Points on a hilly landscape, in no order, each with its height.
A ball rolls from a point to the lowest of its 4 nearest points, and stops where none of them is lower. Distance is the straight distance between rows; heights are no part of it.
j695: [148 151 131 156 125 141 137  67 125  48  79 118 148 109  80 116 134 106
 125 178 165 175]  height 78
j138: [153 124 132 191 125  99 140 153 124 175 131 125  83 117 152 111 224 152
 149 106 160  96]  height 81
j218: [102 114 105 132 173 151 145 155 157  87 167 113 176 162 105 178 113 152
 141 138  95  82]  height 405
j762: [126 139 160 106  98 120 130 112 133 139 116  93 126 150 123 108 108 146
 134 151 108 101]  height 562
j601: [129 163 180 178 169 119 114 176 154 190 147 154 161 131 177 109 153 126
 119 143 143 110]  height 261
j337: [ 99 120 165 120 134 128 136 129 141 145 120 143 153 167  97 125  93 166
 116 134  99 128]  height 227
j555: [157 123 123  95 115 131  72  81  73 113  96 122  82  86 168 104 113  81
 125 114 119 154]  height 576
j61: [124 166 158 152 123 145 112  93 135 148  92 143 158 158 112 115 108 136
 130 171 156 134]  height 497
j81: [166 157 154 163 122 122  74 115 130 166  94 124 113  80 159 135 174  97
 159 157 174 108]  height 92
j374: [150  99 136  91 118  79 157 149 141 118 177 161 194 137  95 116 142 136
 110  91  77 120]  height 150
j553: [134 147 134 173 147 131 128  69 129 115  87 131 148 126  71 114 139 104
 147 178 183 145]  height 155
j174: [156 152 147 123  99 154 149  40 112  70  94 123 159 122 111 119 115  86
 137 163 153 128]  height 466
j568: [128 149 162 159 130 148  97 131 146 176 106 148 153 116 128 128 146 125
 141 175 178 115]  height 310
j816: [140 135 142 171 106 105 109 165 106 165 116 118  81  96 202 123 183 116
 156 134 162 100]  height 98
j937: [145 122 158 153 127  90 108 157 146 186 113 123 100 147 125 110 148 168
 140 140 144 103]  height 206
j951: [166  95 127 115 117  97 169 118 124 162 192 158 178 147  90  90 159 134
 130  73  81 124]  height 169
j693: [141  94  76 135 108 146 164 168 129 129 134  83 103  95 146 138 126 106
 149 111 107 111]  height 138
j527: [ 41 155 102 142 190 189 137 109 144  76 155 138 131 202 121 177 140 139
 112 146 162 109]  height 392
j398: [169 146 141 114  98 138  80  82 112 140  73 119 123  99 140 120 136  98
 146 161 158 129]  height 635
j917: [ 87 124  90 144 181 159 141 146 159  80 162 111 151 189 116 185 107 150
 108 132 132  94]  height 397
j439: [128  88 124 113 132 112 155 157 166 116 171 137 194 149  88 152 119 156
 129 110  60 114]  height 186
j36: [110 104 139 119 169 111  87 150 150 139 126 145 136 156 108 108 122 192
 119 148 119 158]  height 226
j547: [171 150 157 123 112 145 117  48 110  88  90 109 133 113 121 104 130  85
 122 172 149 149]  height 330
j760: [149  95 147 144  99  79 123 138 141 188 123 136 118 138  90 120 182 188
 147 138 114 109]  height 149
j327: [154 132 149 134 100 116  86 108 105 165  85 140  48  96 153 114 144 120
 140 131 146 122]  height 527
j799: [ 57 135  82 128 202 161 123 153 134  74 156 155 136 170 124 198 108 156
 103 116 125 139]  height 366
j703: [ 77 170 128 115 145 151 133 101 139 135 120 143 156 172 101 128  67 131
 104 129 127 149]  height 380
j814: [169  90 141 116 120  65 130 122 159 150 147 150 142 169  96 117 152 187
  92 122  92 126]  height 100
j210: [174 126 143 117 141 130  51  67  86  93  96 115  95  82 121 119 161  59
 141 133 149 174]  height 441
j634: [109 155 141 128 120 159 164  92 128  72 137 117 154 147 149 130 106  71
 121 149 171  96]  height 592
j165: [138 120  86 123 108 137 157 146  98 119 135  73  87  77 156 115  92  95
 141 108  87 119]  height 187
j212: [122 158 144 144 140 167 181  69 131  77 121 130 188 140  90 106 113  92
 114 159 152 142]  height 600
j262: [115 154 160 174 182 129  93 152 170 182 122 160 166 118 142  98 125 119
 135 129 182 140]  height 251
j556: [101 116 143 119 123 132 147 141 134 113 136 125 179 140 100 129 106 145
  96 118  73 110]  height 65
j894: [154 131 120 119 105 121 122 130  94 154  88 119  35  97 154 107 144 139
 125  92 114 160]  height 338
j147: [102 106  74  96 179 126 155 202 149  63 151 168 164 141 128 183  98 151
 122 115  92 156]  height 298
j921: [158 137 139 115  57 103 121 114 128 173 113 115  71 118 131 107 139 154
 157 146 130 115]  height 368
j419: [ 67 128  86  72 148 130 139 147 127 101 136 177 128 159 137 140  53 159
  84 128  98 173]  height 306
j899: [136 114 133 113  81 124 155 113 102 148 102  84  87 111 121 121 123 122
 115 127 113 107]  height 396
j346: [126 101 159 120 127 100 128 145 156 139 139 142 152 154  92 121 129 186
 118 132  97 142]  height 135
j397: [123 126  90 120 125 169 143 136 147  69 131  69 108 152 130 176 137 122
 145 124 145  63]  height 123
j9: [ 52 161  82  87 174 161 146 171 124  87 163 152 144 141 144 164  64 147
  83  95  87 159]  height 324
j541: [135 136 139 117 138 157  75 109  68 144  99 150  75  96 154 112 109 107
 132  63 138 176]  height 439
j596: [105 111 106  94 153 106 139 164 145  96 156 146 169 146 127 158  87 162
 101 110  70 154]  height 252
j86: [153 110 145 122 111 123  86  96  80 171  89 126  39 100 156 109 143 126
 138 102 134 182]  height 454
j620: [139 122 127 118  95 151 163 127 109 125 134  72 101 117 143 123 101 116
 138 122  97  85]  height 275
j844: [161 130 136 139 123 116  36  91  90 141  97 151  81  88 157 129 156  72
 143 105 174 168]  height 393
j785: [123 138 191 184 128 106 130 166 135 169 124 139 142 111 162 128 175 130
 131 147 170  93]  height 281
j859: [153 156 162 124 103 140 110  51 136 112  83 123 135 109 112 127 115  98
 150 182 171 140]  height 103
j39: [117  95  68 132 114 153 136 150 139  98 152  57  95 118 138 159 119  99
 153 123 137  71]  height 83
j399: [149 123 118 158  95 118 118 171  91 162 105 134  41  83 190 116 179 157
 141 101 165 148]  height 257
j746: [129 103  86 137 106 133 167 165 123 127 152  60 135 114 112 159 124 123
 143 116 105  74]  height 147
j368: [122 131 167 120 108 113 110 104 130 162 113 120 131 161 107 105 118 152
 146 159 135  96]  height 696
j617: [159  96 140 125  89  86 188 134 129 175 122 127  90 113 100  94 168 169
 112 100 111 109]  height 180
j963: [134 105  99 130  85 123 165 136 118 139 153  75  94  70 135 124 127  99
 127 102  92 121]  height 142
j259: [147 109  85 134  96 119 203 149 119 140 154  94 126  84 110 130 134 107
 151  95  91 108]  height 80
j929: [156 128 123 127 125 120  58 110  82 172  87 153  39  90 190 127 154 115
 141  97 161 169]  height 128
j99: [143 138 161 149 105 112  90 141 150 171  93 122 101 112 158 131 161 133
 155 148 150 101]  height 402
j789: [ 95 129 169 111 143 131 131 114 151 126 124 148 159 177 114 120  80 164
 110 143 120 141]  height 127
j665: [135 102  85 138 130 108 154 159 158 119 196 120 177 142 108 167 152 118
 161 100  92  92]  height 321
j445: [ 75 126  57  88 128 125 168 192 112  73 157 160 136 119 133 156  97 142
 109 124  88 174]  height 280
j292: [ 82 138 126 124 176 183 140 139 147  83 160 121 169 173 147 160 106 104
 107 129 158 116]  height 394
j631: [157 112 126 136 112 107 134 149 137 180 106 113  65 121 121 123 181 171
 146 125 131 104]  height 179
j565: [156 140 144  90 109 135 120  68 106 101 119  93  98  97 168 125 100  66
 129 143 130 128]  height 722
j136: [173 150 143 139 117 128 108  63 109  56  79 120 142  80  99 100 154  82
 125 172 165 170]  height 112
j420: [132  97 123 124 116 105 183 148 155 136 177 111 176 118  99 131 133 128
 146  97  68  87]  height 248
j824: [144 130 145 187 130 100 164 190 103 165 130 126  78 113 200 121 195 151
 128  90 144  78]  height 134
j941: [ 93 138 108 145 151 187 151 132 147  83 150  94 171 171 133 168 128 119
 116 146 146  72]  height 370
j407: [114 153 133 147 147 127  79 127 160 163 122 153 143 155 116 115 104 152
 128 160 167 175]  height 323
j344: [108 158 129 180 182 137  93 116 159 157 125 151 148 111  71 103 111  98
 131 147 196 169]  height 228
j960: [ 80 141  77 124 166 183 143 144 145  72 138 111 137 207 123 168 132 113
 108 136 151  82]  height 387
j978: [138  87 147 128 113  82 163 140 144 129 150 135 146 157  88 107 143 169
 127 108  72 110]  height 121
j245: [159 147 154 131  93 122  76 119 120 154  94 119  93  83 169 132 153  78
 158 140 179 123]  height 456
j143: [141 166 161 105  93 145 135  79 111 113 100 124 140 124 124 123  81 100
 118 175 123 109]  height 774
j58: [144  92 126  79 120  78 134 159 150  97 144 174 169 139 112 109 124 186
 111 113  73 179]  height 311
j528: [ 89 162 105 156 189 134  89 165 168 161 157 160 147 110 141 110  97 113
 123 143 174 191]  height 250
j384: [146 127 138  97  96 144 120 121  92 151 103  95  61 102 172 111 118 101
 116 101 105 152]  height 440
j988: [154 126 151 101  89 137  94 102 103 161 102 112  79 118 145 118 118 136
 156 140 136 114]  height 653
j526: [107  99  87  87 156 128 140 197 141  70 179 171 173 101 126 143  98 145
 125 108  79 183]  height 236
j302: [ 98 125 145 125 123 153 162 125 145 113 123  92 165 166 127 135  99 115
 121 145 100  83]  height 270
j103: [151  97  90  84 129 110 149 161 137 102 210 177 220 128 140 126 143 130
 122  92  89 153]  height 183
j589: [154 108 114 130  94 102 197 139 119 156 191 138 163 116  91 105 169 120
 149  65  88 102]  height 203
j246: [125 140 131  99 104 165 165 105 109  90 127  76 131 120 156 135 104  72
 127 149 122  87]  height 463
j557: [108 115 113  86 148  93 112 172 145 112 148 174 148 139 115 102 114 185
  94 140 100 190]  height 296
j385: [123 146 126 157 165 144  40  82  59 154 100 178  82  94 144 142 155 114
 140  66 162 185]  height 457
j629: [165 108 136 169 136  79 137 157 139 169 138 121 110 157 126 119 206 189
 130 108 140 108]  height 116
j514: [ 74 144 119 113 158 125 100 108 140 132 117 182 137 172 101 123  62 132
  90 148 157 189]  height 374
j497: [ 67 158 113 123 178 169 154 114 117 109 146 163 168 172 113 159  62 112
  82 121 128 132]  height 425

Call two points neighbours if one is among the 4 nearest of the other. Go from one point of each pair to the other, from neighbour to neighbour, staying as low as possible. Name the highest point that can't be avoided.
j556 and j81 -> j568
j929 and j789 -> j399
j789 and j259 -> j589
j695 and j859 -> j136
j695 and j789 -> j601
j814 and j138 -> j760
j259 and j39 -> j693
j814 and j789 -> j346

Where does a ball stop that starts at each point below?
j445 -> j814
j147 -> j814
j384 -> j138
